Each row is a point on a tangle of strands that fork, close into loops and nearly touch. The rows are in no order.
Two points are linked if the straight distance between their rows is under 153. Some points are linked to none.
k_925: [ 55  18  -7  26   6   0  -6  38  13 -16 -12 -27 -43 -12  -9   7  -2   7
  34   4 -21  12  13 -29  12 -12  18  13  -1 -28   0  26  -1 -22  -8  -7
  26  -1  15 -27 -27   6  -6   9  16  19  45 -22 -11  11]
k_940: [ 28 -11  41 -13 -64  15   9 -20  -1 -16  25  -2 -17   1   9 -34  -3  12
   0  -7 -25 -17  -9 -37  25  19 -26 -22 -44 -49 -26  28   5  -3 -33   3
   5  -7 -32   0 -61 -34   7  20  38  27   5 -41 -26 -38]
k_194: [ 12 -20  39  20 -16  -7  -3 -13  18 -11  48 -26 -26   5  26  37 -28  16
  -3 -11 -24  11  30 -36  17  35  29  -2 -16  -8 -29   2 -24 -32 -22  50
   9  25 -15 -18 -20 -20  10  28  13  -2  15  16 -12 -17]
k_52: [ 20 -13 -39   5  45 -51 -12  35 -22  50 -41   1 -27  38 -45   5   3  -6
   4  24 -19  23   5 -11 -36 -15  18  11  12 -12 -14  13  21  12  -7 -22
 -11  18  -7  -8 -12  23 -44 -18  61  -8  40  -4 -14  30]
k_611: [ 26  -9 -29 -15 -15   4  10  14  17  -5   2 -32  -3  13  36  39   4  22
 -22 -16   4 -17  10  50  -9 -10  43  12  16  25 -27  41 -16 -16  25 -23
  -8   2  31 -44  20  12  42  20  -9 -23   6  21  30  -9]
k_173: [ 52  16  31  23 -21  25  -4  -4  -4 -26 -22 -16 -18 -17   2 -36 -19  -8
  11 -28 -50   1  41 -44  38  29 -31 -37 -21 -37   0  32  -7  11 -29   5
  -4 -17 -13 -12 -77 -42 -18  13   7  21   7 -40 -82 -42]
k_369: [ 15  -2 -61  18   5  -7  -6  17   9   2 -32 -26  10  24  -6  40  10 -19
  22  16  -2  25 -20  -8   9  -6  13  13  44  -8  -4   3  -6  19  -6  -3
   3 -36  -4  -9   9   7   7 -13   9 -31  32 -29 -29   6]
k_207: [-17 -30  52  23  36 -17  -3  -9   0   5  35  55  11  -2  -3   0 -21  -6
 -53  -3  13 -15  -6   2  15  50  32   3 -29  25 -11  -8 -29 -11 -10  54
   4   8  -6  43  18   7   1  43 -29   0 -16  47  13  -3]
k_137: [ 11  -2 -11 -20  51  12  17  21  12   4 -36  12  -6 -22 -42  16  -3  -8
  -2  10 -14  38  10   3 -16 -18   5  12  14   4  30 -37  42  18  35 -24
   2  23  21 -16  29  21 -19 -24  10  38  23  17  37  19]
k_214: [-35   9 -20 -13  -1   9 -10   2 -34   5  24  10   5  39   4  -9 -13 -44
  11   1  28  18 -16  20 -39  11  -7 -21  29  25  38 -12 -14  10 -17  -6
 -47  35   5  -6  -3   1 -44 -21 -19 -32 -73  -9  -4 -25]
k_908: [ 33 -42 -23   7 -35  16  25  -5 -17 -40 -11   6  -2 -22  23   3  46 -19
  32   0   1  18  29  25  15 -29  -6  25 -13 -43 -18  21  -8  33  -5  13
  -7  -6 -43 -12 -23 -23  38   2  16  21  45 -23  -7   6]
k_361: [ 45  11  21  -8 -13  55  20  16   8 -34 -55 -24 -14 -67   5 -26  31 -26
  22 -27  -4  21  42   8  33 -40 -51   0  -6  -8   8 -21  19  48 -21  -5
  -3 -13  -7   0 -46 -36  39 -33 -16  31  60 -30 -13  -2]
k_614: [ 25 -35   0 -14 -57   0  30   5  -2 -29  14   7   5  -7  26 -44  14  40
  12  11  11 -37  25   8  -8  15 -35  37 -76 -39 -22  45  11  -5   1 -35
 -13   2 -20   6 -19  -1  50   2  21   9  43 -20 -22 -10]
k_222: [ -1  17  -7   2  -7 -10 -28   8 -18  26   6 -13  -3   2 -10 -58  19  -7
  -4  18 -19 -11 -33  -6  -4 -71  18  10   4 -16 -12 -57 -24 -20 -30   9
  11 -10   6  10 -21   8  -1 -10  41   8  -3 -34  64  13]
k_358: [  0  23  24  34  -3 -33 -20  -3  -5  21   9   4 -11 -24 -19  20 -15  43
  17  22  -6  -1  27 -37  -2   0  46  19 -37 -25 -26 -28  -7 -40 -15  -5
  21 -26  -3  31   5   8 -23  37  14  31  29 -13   2  37]
k_999: [-70   0  46  54  47 -23 -26 -13   6  11  64  42  11  19   0   4 -24  16
 -12 -39   0   9 -14 -17  10  32  15 -36 -22  62  28   2 -13 -13   6  12
 -24  34   1  18  19  -5 -34  36 -12   7 -78  37  13 -27]
k_637: [-28  35   4 -14  20 -41 -16   4 -36  53  -5  39  15  35 -25 -54  16  19
  27  -1   0 -16  -3  16 -52  -8  -6  28   0   8   2 -11  18  -9 -46 -13
 -20  22 -30  36 -18   4 -57  -7  39 -23 -11 -30  -1  21]
k_664: [-21  43  48  39   9 -46 -17  -6  -2  29  33  33 -10 -11  -8 -27  19  37
  14  -1  -8 -12  -2 -25 -10  33  25  18 -54 -18   4 -32   5 -39  -4 -12
  31  -2 -29  41  24  35 -32  13  15  23 -26 -15  30  17]
k_834: [ -2  -3 -19  16 -12 -13  -5  10  -2 -18  13 -38  14 -27   0  67 -22  17
  12  20  17  16  22  -9  12 -30  11   0  12  -9 -20 -14 -33 -32  47 -11
  12   4  11 -31  18  16   5  13  21  32  25   4   5  10]
k_645: [-30  -3   8  24  62  -7 -24  14   1 -10  34   7  18 -26  -4  26 -25  37
  12 -18  57  16  -3   8  12 -33  22 -37  28  39  50  12  -7  12  28 -32
   8  11  40   2  60   6   2  10 -44  31 -16  32  18  21]
k_706: [  9  26  35  -9  12  47  22 -20  48  -4  13 -10 -40 -22 -10 -33 -17  -1
   2 -63 -39 -54 -10 -17  26  26 -45 -45 -22   7  19  -2   1  -2  -9  -8
   1 -19  18  -1 -50 -43  -4 -10 -26  -4  -2  -6  -7 -40]
k_609: [ 42  -2  16  22 -15  43 -15   5 -17 -33 -27 -37   3 -60   4  15  44 -28
  39 -10  -9  27  47   8  29 -41  -3   9  18 -37   8 -12   6  20 -12  19
   1  12 -26 -19 -63 -29  12  12   8  44  50 -28  -8   4]
k_598: [ 17   8 -17 -49 -15  40  14 -14  39   2 -72 -36   3 -40 -11 -55  19 -28
 -30  -3 -17 -25 -26  34   2 -30 -37  10 -15  -6  -2  14  43  63 -13  -3
  24 -32  32  -9  13  -1  54 -80 -17 -30  28   0   9  -6]
k_918: [ 59  -4  -9 -39 -26  38  14  -2   6  -6 -44 -47 -11 -45  11 -44   8  31
   6 -22  -7 -32  -2  60  16 -46 -28 -13 -12  -2 -33  26  -9  25 -12  -3
  31 -26 -15 -15 -43 -19  47  -5  -4   9  48  -9   4 -19]
k_112: [-42  -7  35  53  41  28 -16  -1   2 -10  31  38  39   2  10  -8 -40  10
  -6 -43 -20  23  21 -24  37  14 -16 -16 -12  30  31 -10 -10 -19  29  -2
  -9  40  17   7 -22 -18 -18  53  -6  17 -38  28 -21 -37]
k_952: [-17 -10 -12 -23 -40  24  37   4   7 -12   1  31  10   6  40 -38   1   7
  -3 -13  15 -21  33  22 -20  49 -33  39 -54 -14 -13   5  13   8  18 -20
 -22   4 -25  31  -1   4  30   6 -15 -28  13   7 -23  -5]
k_443: [  3  13  21   6  40  37  -2  10 -22  -3 -19  27  13  -9   8   6 -21 -15
   5 -40  13  34  44 -20  13  -6  12  -1  31  -7 -15 -15   1  -4 -30  28
 -11  29  15  -1 -33 -16  -6  33   9  28   3  18  -7   8]
k_419: [ 34 -16 -16 -41  -6  33   0 -13 -16 -13 -34 -18  10 -23  36 -48  18 -16
 -14 -17   3  -9   0  32  21 -29 -45  -8  -6 -24 -19  12  10  30  18   9
  27 -21  12 -12 -44 -11  41  -6 -27   0   0  34 -19  -8]
k_286: [-41   0  -7  21  -5   5  12   7 -43   3  11  35  11  41  -7  24 -13 -14
  39 -17  29  45  30   4 -16 -13 -13   3  42   5  34 -35  21   7   0 -10
 -37  39  -5  -3   8 -14 -32  -1 -12  -6 -33  -5 -20   4]
k_636: [-40   2  21   4  10  15   0 -14  19  -9  38   1  29 -10  18  -6  13  10
  -4  10  36 -13   3  26 -24  -3  16  24 -18  61  35  -2 -18  21   9   4
 -13 -36  -3  50  33  -6  28  -2 -14 -26   1  35  33  46]
k_981: [  4  -9   3 -33 -45 -30   8 -34   0 -11  18  12 -29  42  21 -15  -9   5
  -5  22  12 -20 -37 -13 -19  30   9 -15 -24  -4 -11  46  -2  -6 -12  26
 -12  -2  -8   4   9 -12   1   9  25  -2  -8   5  -2  -6]
k_505: [ 19 -10  49 -13 -22  48   5  -9  28 -12  36  -3 -10 -21  18 -71  -3   4
 -17 -36 -43 -39   1 -32  27   2 -35 -10 -33  -6  10  17  -7   2 -37  -8
   1 -16   8   5 -81 -26  23   4   8   4  -1  -9   7 -13]
k_958: [ -8  35  26 -13  35   0 -23 -25 -11  -7  -3   3  45 -31   8 -41   8  19
 -21   4 -11 -34  -3   2  11 -17 -26  11 -12  25   7 -17 -22  -5  14  26
  24 -26  17  38  -6   0   3   6 -36 -12 -37  50  -6  16]
k_846: [  4  29  32 -24  -7  -2 -15 -22 -20   0  13   5  10 -31  -2 -36 -16  16
 -17   7 -18 -31  -9 -25  13  16 -12  17 -38 -23 -27 -37  -9 -18  15  27
   5 -30 -22  20 -29  -3  -3  31   6  18 -11  24  -2  -3]
k_963: [  2  23 -22   0  -4   0  -1   4  -3  -1 -31   6 -33  15  -9 -30  -4 -43
 -22  -5  -9   7 -17  -5  -9  -3   9 -47  16 -12   8   9 -12  34  -9  21
   4 -30  25 -11  11   3   0 -69 -35 -47 -19 -11 -19 -11]
k_258: [-12  11 -17  34  -9 -39  24  -5 -11  18  -4  20 -34  55 -32  14 -14  21
  61  -3   5  15 -14 -13 -39  23  -1   7  -2   3  25   5  14  -8 -10  -4
  -4  18  -9   1  39 -14 -35 -17  22 -13  34 -49 -49   2]
k_635: [ -8   9  15   3  52 -25 -18 -16  16  -2  30  -4  23   4  -3  17  36  28
  -4  21   7  -8  17  -7 -24 -21  39  31  17  54  27  38 -12  11  -7 -25
   2 -39   2   8  37  14 -13  -7  -3  -8 -24   5  29  55]
k_723: [-11   1 -12  -5 -38  -3  -5  -8 -28  12 -18  -7  -4  -2 -29 -25  -7 -31
   1  30   5  -9 -39   6 -10   8  21  -9  -3 -34   0 -70   3  12  25  42
   1 -35 -42  19   0  -7 -23 -35 -15 -33 -17 -28  13 -20]
k_225: [ 16 -60 -19 -31   5 -38 -31   5 -43  13  31  -7   4  34   2  61   0  -2
 -31  63  23  -4  -6  -3  -5 -11  25  22   2   3 -37   8 -22 -58  12  -1
  25   8  15  12  31  43  -1  32  -1  17  -6   8  24  19]
k_844: [ 34  22  22  16  31  31   3  21  43 -14  14 -47 -27 -38  17  20  -2  17
   9 -31 -16   1   6  -2   8 -13  18 -28  10  -1   0  35 -24 -27 -22   3
  37  -5   1 -14 -12  -2  26  -3  -1  10  32   9  16   4]
k_166: [  9  -1   7   1  29  34 -16  26   5 -13  -4 -55  -5 -48  13  23  -6 -34
  -9 -15   3   9   5   7  11 -39  40 -41   6 -14 -10 -17 -38   6  -7  37
  30 -11  34 -18 -27 -22  56 -15 -17  10  15  28  30  -9]
k_73: [-39  43 -11  15 -28  -5   5 -14 -11   9   0  35  -7  13 -15 -40  19 -11
  11  -1  11 -42 -32  10 -19  54 -15   7 -18  -8  10 -43  -1   5  -9  26
 -36 -10 -43  37   0 -13 -26 -13 -14 -40 -28 -41 -14 -36]
k_656: [ 11 -22  -2 -10 -15 -38  18   3   3 -16   5  31   8  24 -10  19   2  24
 -15  24   7  -3  -3  10 -19  23  34  57  -8  -4  -6  15  25 -20  23   1
  -1  31  -7 -18  52  22  -4  31  -2   3   0  17  12  -7]
k_729: [ -5 -23 -27  28  -5 -13  21  25  45  -1  38 -26   4  34  57  35  -9  45
  -7 -52  18 -14  27  18  -2  11  26  -1  11  31 -37  51 -13 -12  11 -11
   2  33  20 -26  27   4  33  52 -12 -22  -8  29 -14 -17]
k_384: [ -7  -3 -13  -9   8  20 -24 -11   5   5   1 -27  22   1   5  24  -7 -27
 -25   7  29  -7 -47   5  11 -11   2 -35  46  16  16  22 -26  13  22   0
  16  -9  51  -8  -5  10  18   1 -32 -17 -35  49  -8   6]
k_856: [  1  18 -25 -26  70 -31 -29  19 -17  61 -23   5   2  35 -31 -19   4  26
  17  -7   9   7  11  -9 -48 -29   9  27  39  25  -1  27  18  -4 -29 -24
   7  14   9   7  11  28 -40 -15  27 -14  -3 -14   0  32]
k_754: [ -5  -5 -52 -27 -31  -5  23   8  11  11 -39  12   7  44 -25  18   9 -28
 -24  40  13  28 -10   3 -19  -9  11  -2  24 -13  -1   5  23  -5  11 -30
 -15  11   5 -19  11  20 -31 -16  69   6  -2 -50   7  11]
k_20: [-18  19  46  40   8 -44  -7  -5  14  19  23  52   2   7  10 -40  -4  25
 -21  -3 -13 -16 -30 -18   3  69  31  21 -58   4  -3 -20 -17 -19  -9  32
 -13  12 -26  58  17  10   1  43 -11 -10 -28   6   8 -13]
k_23: [-20  -9  21 -23  -6  16  17 -48  30  -8  45   3  25  -5  28   4  -9  26
 -33 -20 -28 -30 -20  34  26  26 -17 -31 -13  30   5  23 -10 -33  29  -2
   9  12   2 -16 -20  -4   1  39   1   3 -43  40  13 -36]
k_250: [-14  -2  32  -5   1 -14  -2   7 -38  26  -5  45 -14   2   0  12 -16 -32
  18 -33   5  31  36 -18  -6  23   4 -25 -13 -38 -16 -23  24  21 -15  19
 -17  46 -16   5 -25 -11 -32  13  40  30 -19  20   1   1]
k_264: [-20 -29 -45  18  22  28 -19  15 -21 -12 -17 -30  39   2  19  27  29 -33
  -1  10  33  55   7  13  24 -45   1   4  74 -13   5 -38 -14  20  26 -12
 -20   0  20 -29   2  11  23 -12 -29  -5  -4  -2  12   9]
k_819: [-24  20  39   1  -7  20  25  -3  15  -6  37  26  29  -5   6  14  12   5
   7   5 -24 -11 -13  14   1  10 -11   2  16  17  28 -19  14 -28   0 -13
  -6  25 -22  -3 -15   9 -12  12   6   3 -31   7  23  -6]
k_424: [  3  20  21  16  33 -41 -13   4  16   1  44   4  29  40  34  21  -3  54
  -5   2   1  -3  23 -25  -7  16  12  11  -1  26 -18  67 -19 -51  -6 -15
  13   1   2  14  10  22 -11  51 -35 -19 -23  17 -44  -1]
k_858: [-32 -11 -26  -8  17  42   7   7  30 -15 -15 -15  24 -30  20  13  26 -21
   9  -8  28   5  19  40  -4 -40  -6  24 -10  32  26 -20  14  50  28   3
  -4 -29   5  26  15 -17  44 -18 -19   1  35  41  21  23]
k_348: [-38  -5  25  18 -10 -17 -17 -32  23 -10  69  14  11  25  41 -10   1  14
 -33 -12 -12   0 -30  26   5  53  12 -27 -30  69   9  47 -23 -34  10  16
 -17  27  -8  17  15  13  -4  42   1 -25 -77  25  23 -32]
k_743: [ 20   3  39   4 -11 -13  47 -15   6 -28  28  33 -39  27  10   9 -19  16
  15 -19 -51 -11  34 -14   4  44 -38  -5 -23  -5  -7  33  32 -15 -29   5
 -26  57 -30 -36 -30 -29 -20   4  -1   3  -2  -2 -50 -51]
k_126: [-28  15  77  32   2   3  16   1  -2  34  48  27 -25  29  -6 -43 -17  19
  27 -13 -56   1   0 -27 -22  27   0 -24 -29   2  31 -15 -15 -19 -72  -5
 -14  40 -15  21 -51 -23 -50   8  21   1  -8 -38 -13   1]
k_726: [-16 -26   3   0 -48   5  27 -18  15   3  13   7   6  29   3  19  15 -10
  15  47  -5   7 -26  -9   4  13  39  41  -7  -1  11 -25 -17  -3  -6   1
   6  -1   6  23   8   0   7  16  33   8  28 -20  30  42]
k_693: [ 31  -4 -27 -28 -10  -7 -15  11   2   1 -21 -74 -23 -12  17  47  -7  18
 -14   4  -8 -21 -15  18  -5 -33   2 -20  17   9 -49  52 -19 -11  15  -2
  10 -40  18 -34   4   1  47  -6   9  -9   9  31  16  -6]
k_82: [  5  -6 -38  -9  19  31   0  -3  24  -7 -73 -20  -6 -46 -18 -34  36 -54
 -23  -4 -11  23  -3   6  13 -48 -26  10 -14 -17   1 -30  38  68  23   6
  12 -31  35  -4  19 -18  39 -66  15  20  30  -1  27   6]
k_374: [ 21 -45 -20 -25  -7  35  19 -16   6   1 -69 -23  -9 -13 -37   3  29 -40
  -9   9 -26  60  -5  -8  19  -8 -18   8 -12 -34  -1 -22  35  62  33  -9
   4 -34 -20 -13   5  -3   9 -51  42  38  55 -48  12  13]
k_381: [ -7  -3 -52 -18   7 -25 -35  -5   5 -10  31 -14   1   1  17  50 -17  35
 -15  20  45 -19 -22  33 -12   7   8  -4  18  40  -1  47 -24 -20  33 -49
  -4  -1  35 -13  70  33   0  13 -69 -22 -35  37 -15  -7]
k_561: [-14  23  37  -4 -32 -13  37   2  22  13   7  27  11  18 -28 -33   5  27
   4  13  -3 -37 -15 -12 -30  34 -25  13  -9   9  21 -13  26 -40 -23 -28
  -1  -2 -47  25  11   1 -14 -28  31 -12  20 -63  11   1]
k_51: [ -1 -22  10   2  28 -13  16  -2   7   3  -1  20  13   9 -44  16 -10  39
  12  21  -7  34  33   0 -10   1  34  42   7  12  16 -24  34  -4  14 -36
   5  28 -12  -3  62  20 -39   9  20  37  33   7  26  24]
k_965: [-11   2 -12  14  -6  12 -34  -1 -28  28 -29 -35   5 -12 -29 -17  19 -21
  15  34 -15  29   0  -5  -8 -64   9  -5  19 -47  -8 -71   3   4  -9   5
   0 -11  -4  15 -46   0 -18 -14  47  17  39 -31  26  37]
k_669: [ 13  24   8 -46 -10  17   3  -7  27   3  -8 -10 -25 -13 -23 -48  14  35
  12  14 -20 -76 -42 -19 -16   3 -46  22 -24   9   4  15  28   9 -31 -18
  15 -51 -14  18  10  -1  26 -44  -8 -21  33 -27   9   6]
k_135: [ -8   9  36  -4  -9   3  34   0 -10  -8  23  40 -25  20   6 -22   1 -32
  -1 -19 -42  17   5 -18   0  30 -12 -41  -1 -29   5   8  19  20 -23  12
 -37  36 -32 -32 -48 -21 -28  -7  19   6 -33  -2 -16 -25]
k_233: [ 25  13   5  -4  18  41 -14  -1 -11 -19  -7 -14  19 -35  35   7  38  -3
  24 -26  19  10  45   1  24 -49 -26  20  19  -6  -4  -6 -12  -9  -1   2
  11  -7  12   2 -35  -8  24  38  12  36  11  10  14  24]
k_331: [ 30  32   3 -26 -10  18  11   2   7   6 -15  -5 -36  -7 -16 -41  -2  17
  24 -30 -20 -59  -5 -15   7  27 -45 -11 -10 -22  -6 -13  23   0 -11   7
  12 -35 -15   5 -17 -16  -5 -27 -18 -14   6 -29 -15 -39]
k_472: [ 23 -21  -2  34 -34 -25  -4   5 -21 -30  -4  11  10 -12  23  -8  22  15
  17  -5  17 -12  34   2  12   0   0  39 -47 -40 -25  34   2  -4   3  14
  -9  12 -25  18 -25 -27  46  24  27  13  38   6 -33  14]
k_621: [ 10 -11  -1 -29 -15   2 -12 -23 -11 -11  14   6  -2  25  29  -7   3  -8
 -46  10   9 -27 -67  22  -8  13  19 -20   9  19  -2  71 -25 -19 -18   5
   5  10  30   9 -11   3  14  20 -12 -34 -43  35  21  -5]
k_686: [-20 -31  55  43 -11 -19 -15 -10 -12  -9  41   3   2 -18  17  25 -31  -1
 -20   2  -7  -4  25   0  28  28  45  -3 -40   2 -16 -44 -44 -24  11  58
  16  33   8  21  -5  -8  12  55 -23   9  -7  51  15 -11]
k_660: [-32  12  29  24  60 -23 -12  18   9  25  20  16 -12 -13 -13  28 -44 -27
 -29 -14  -1  11 -16 -23   7  20   8 -61   2  -4  -1 -26   1   8   4  31
  22  20   5  -3 -13  -7 -22   8 -12  15 -25  58   7  -9]
k_531: [-24  17 -43 -11  56 -40 -54 -21  12  22  25  -5  14  -5 -23  46  18  26
 -28  55  45 -10  -8  -5 -18 -18  11  24  15  56   5  26 -10   2   5 -48
  -4 -48  20  15  64  44 -43 -14 -14  -9 -36  -3  19  38]
k_488: [ -9  11  39  28 -17  10  30  -3   7 -11  25  16  21 -10 -20  26  12  14
  53  14 -28   9  29  -3   0 -14 -12   9  13 -17  29 -15   4 -45 -27 -25
   5  20 -24   5 -21 -10 -11   6  25  25  40 -40   9  31]
k_568: [  2  13 -28  26  40 -20 -18   7  21  -7   6 -18  25 -38 -13  31 -17  58
  17   2  28  10  26   4  11 -22  14  -1  24  26   7  -6 -38 -19  46 -29
  10 -27  15  -3  61  20  12   1 -21  11  12  18   0  27]
k_927: [ -4   0 -18  20  -7 -61  22  28  -2 -13  -3  13 -10  51 -13  48 -28  26
  16  18  -4   5   5  -3 -24  32   4  29  15   0 -28  32  50 -14  25   3
  -5  39  -7 -42  48   9 -28  18  -4  -4  -6  24 -45 -18]
k_622: [-11  -1 -30  -9 -32   9  34  -9 -17  -5 -35  27  11  15   4  23   7 -31
   6 -14  38  37  13  15  10   4 -16  -8  44  -7  -2 -19  28  43  22   8
 -23  -3  -7 -14  12  -4 -27   2 -12   9 -14 -12 -19  -5]
k_814: [  3  20  -3   3  21  15  -4  -6  -8 -11 -27  -2  20 -26   5 -17  -7 -24
  -8 -12  10  -1  -5  -5  26 -12 -26 -29  16 -10  20 -13   3  10  33  24
  25  -5  40  -7 -29  -1  14   3 -49   9 -25  46 -32  -7]
k_3: [-15 -36  -6 -15 -40   1 -19 -14 -17  -9  27   7  24  14  34  31  20 -18
 -14  53  10  12 -23  18   2  -7  34  47 -14  16 -27 -11 -40 -27  12  10
  -1   2   3  23  23  37  12  44   0   6 -23  12  49  37]
k_301: [  5  -1 -26 -49 -35  36  25 -26 -21 -10 -40   4   7   1  39 -24  53 -50
 -18  -5   2  25   4   9  15 -27 -35   3  33 -26  -9 -18  27  49   6   5
 -16 -37  -2 -12 -26  -7  19 -11 -23   0 -12 -14  -4 -15]
k_262: [ 11   1 -14  46  -3 -18   5  26  19 -13  22 -28   0   2  31  55 -21  25
  12 -26  -1   6  49 -17   7  11  15  10  13  -2 -29   7 -17 -21  10   8
 -14  16  -9 -34   0   3  14  32 -14 -12  13  16 -32 -19]
k_43: [-25   1 -15  37  17 -43 -22   7   0  -7  20   1  12  11  -9  43 -24  56
  53 -10  35  -9  13 -11  -4  14  17  32  19  31  18   0  -6  -7  24 -36
 -19 -10  15   4  74  13 -12  18 -45 -16  -4  -8 -35   4]
k_740: [ 11  -6 -53 -11  36  -9   9  10  13  27 -51  -8 -12  13 -52  33  -6  -4
 -14  24 -22  50  -4   9  -2 -14 -13 -14  28   9  -2  -5  31  12  15 -18
   0   4   4 -26  19  34 -32 -29  71  20  28  -8   7  25]
k_385: [-11   7  26 -11 -14 -17  29 -12   5 -20  38  24 -22  48   9  28 -29  25
  24 -22  -7   0  16 -15 -19  36 -22  15  -8  31   4  42  45 -14   0  -2
 -11  66  -8 -38  40 -11 -33   7  -9  -5 -28  18 -28 -33]
k_354: [ 17 -21   0  30  20   9  -3  54 -13  10 -39 -19 -17 -18  -4  52 -25 -56
 -31  -5  20  23  18 -14  14 -14  35 -55  51 -15 -39   8 -37  25  -5  45
   5   3  26 -30  -3 -10  28  -5   3  -3  11   6  -2   8]
k_313: [-10  32 -39  -6 -29 -16  38  16  10   6 -34  26  10   0 -22 -35  10  -2
  -6  10  -2 -16 -19  -1 -10  -3 -30  16  -8 -25 -11   6  36  -9   5 -28
  -1 -20 -26   1   4   0  -2 -26  53  -6  23 -54   0  -8]
k_493: [-17  -6 -59  24   3  -1  -9  12  -4 -11 -28  23  -5  14  -5 -21  -2 -20
 -28  29  40 -16 -23  10 -29   0  -2   7  -9  19  15  11 -17   7  33  -2
 -18 -18  41  13  52  17  10 -13 -17 -44   0  16  -1  26]
k_541: [-21   5 -27  -3  37 -20 -52  -1   0   8  15 -12  15 -27  -8  32 -25  11
   1  -7  58 -24 -40  15   4 -24 -14 -31  46  22  34  -4 -12   0  38 -32
  -8   7  58 -16  47  25   5 -18 -51   0 -53  34   1  -2]
k_731: [ -4  -8  -3 -23 -15  -6 -20  -4 -41  21 -13  18  13 -11 -14  -2 -19 -19
 -24  39  28 -31 -35 -15   0  26   1  16  -5  -4 -12 -60 -19 -14  24  39
  12 -25  -4  41   3  21 -11   8 -32 -10  -9  16   3  -2]
k_894: [ 71 -34  -4 -34 -38  -3  26   4  -9 -10 -52 -28 -23   0 -33 -11  -4 -16
   8  15 -26  34   9 -16  24  27   0   8 -28 -56 -19   0  35  34  -5 -25
  11 -14 -35 -28   8  -1   9 -42  33  35  53 -66 -19 -22]
k_444: [ -6  -2  49  16 -69   0  46   1  12  13   0  15  -1   6 -38  -9 -14  -1
  32  12 -29 -13  -7 -17  -9  13  -3  -7   4 -29  28 -42  11   4 -36   0
  -7  -2 -51   8 -30 -35 -11 -22  31  -3  42 -62  -6   9]
k_338: [  5  19  12 -33  -5  -5 -19   8 -38  34   7   7  13  23 -11 -72  17 -14
   5  -8 -22 -14 -23  -3 -24 -15 -13   1   4 -18  -3 -31   4 -15 -51  -4
  -3  18 -33  13 -47  10 -25 -10  33 -11 -23 -31  31  -5]
k_785: [-28 -30 -17  20  28  15   5   7 -18  -5  18   1  25  24 -12  37   2 -32
  21  21  26  48  -3  12   2 -22  32  15  46   2  48 -42   2  23  -5   8
 -23  32  11   3  23   1 -12  -8  -5  13   4   5  18  34]
k_841: [  7  13  -6 -59 -30  55  12 -13  40   1 -33 -39   1 -36   4 -65  11  15
 -23   0 -16 -61 -17  31  -9  -3 -55  -3 -32  18   6  32  15   3 -11 -36
  24 -39  24  23  -1   1  43 -61 -36 -34  28   2  12   2]
k_114: [-10 -13 -32 -17  18 -53 -48   0 -19  37  32 -12 -14  11 -19  31   4  -7
 -32  65  43 -14 -41  17 -29  -4  35  16   9  35 -13   4 -32 -29  -5  -9
   1  -2   9  11  47  45 -37  -4  -6 -11 -41   2  33  14]
k_428: [  2 -29 -37  -6  21  55  -3   8   7 -16 -54 -70  11 -28  27  36  39 -38
  -6   0  17  50  11  45  28 -56  -8  -2  30  14  18 -26  15  46  42  -1
   0 -24  24 -20  12   2  56 -37 -44  -4  23  15   7  12]
k_805: [ 11   5 -17 -13 -19 -24   0 -20 -10   3 -16  26 -35  24   6 -30  -2 -35
 -30 -33   9  -4 -33 -14  -1  31  -1 -44  -8 -28 -14  50   5  18 -16  38
   3 -25   0  -2  -9 -14  -4  -3   0 -28 -28 -11 -15 -26]
k_344: [-43  22 -21   0  35  15 -23 -12  -2  12   1   0 -13  17  -4 -18 -21 -36
 -14 -17  -7 -10 -21   4 -19  -8 -21 -63  33  33  25   0 -24  18 -31   2
 -26  -2  33 -20 -14 -13 -34 -46 -28 -52 -68  15 -20 -28]
k_649: [ 68 -14  -7 -13 -26   0  11  30  -6   2 -46 -12 -28   4  -7  18 -19 -24
   7  -4 -37  47  18 -10  32  26  26  -9   3 -40 -25   5   6   2  -1   8
  41  16  -6 -33  -7   9   2  -4  -4  14  32 -26 -17 -24]

A piece is all that can be reached along the links. How many separate loops has the piece of each point below (a circle has one, a figure eight two, a Y none), and how many tips (points with one link)?
k_965: loops 0, tips 4
k_958: loops 1, tips 7
k_940: loops 0, tips 2

A fork is a point with three links, a tip a point with one. Leave the first point through the second and follow the links. Name the first fork or tip that comes.
k_669, k_841: k_354
k_112, k_999: k_740
k_894, k_374: k_173
k_225, k_114: k_286
k_137, k_51: k_609
k_264, k_428: k_726
k_754, k_313: k_112

Name the points in between on the shortest way along the links from the first point to the second, in order.
k_250, k_754: k_135 > k_743 > k_385 > k_927 > k_656 > k_51 > k_137 > k_740
k_381, k_664: k_541 > k_645 > k_568 > k_834 > k_262 > k_194 > k_686 > k_207 > k_20
k_225, k_958: k_114 > k_531 > k_635 > k_636 > k_858 > k_428 > k_264 > k_785 > k_286 > k_622 > k_301 > k_419 > k_814
k_505, k_166: k_706 > k_331 > k_669 > k_841 > k_598 > k_82 > k_374 > k_894 > k_649 > k_925 > k_844
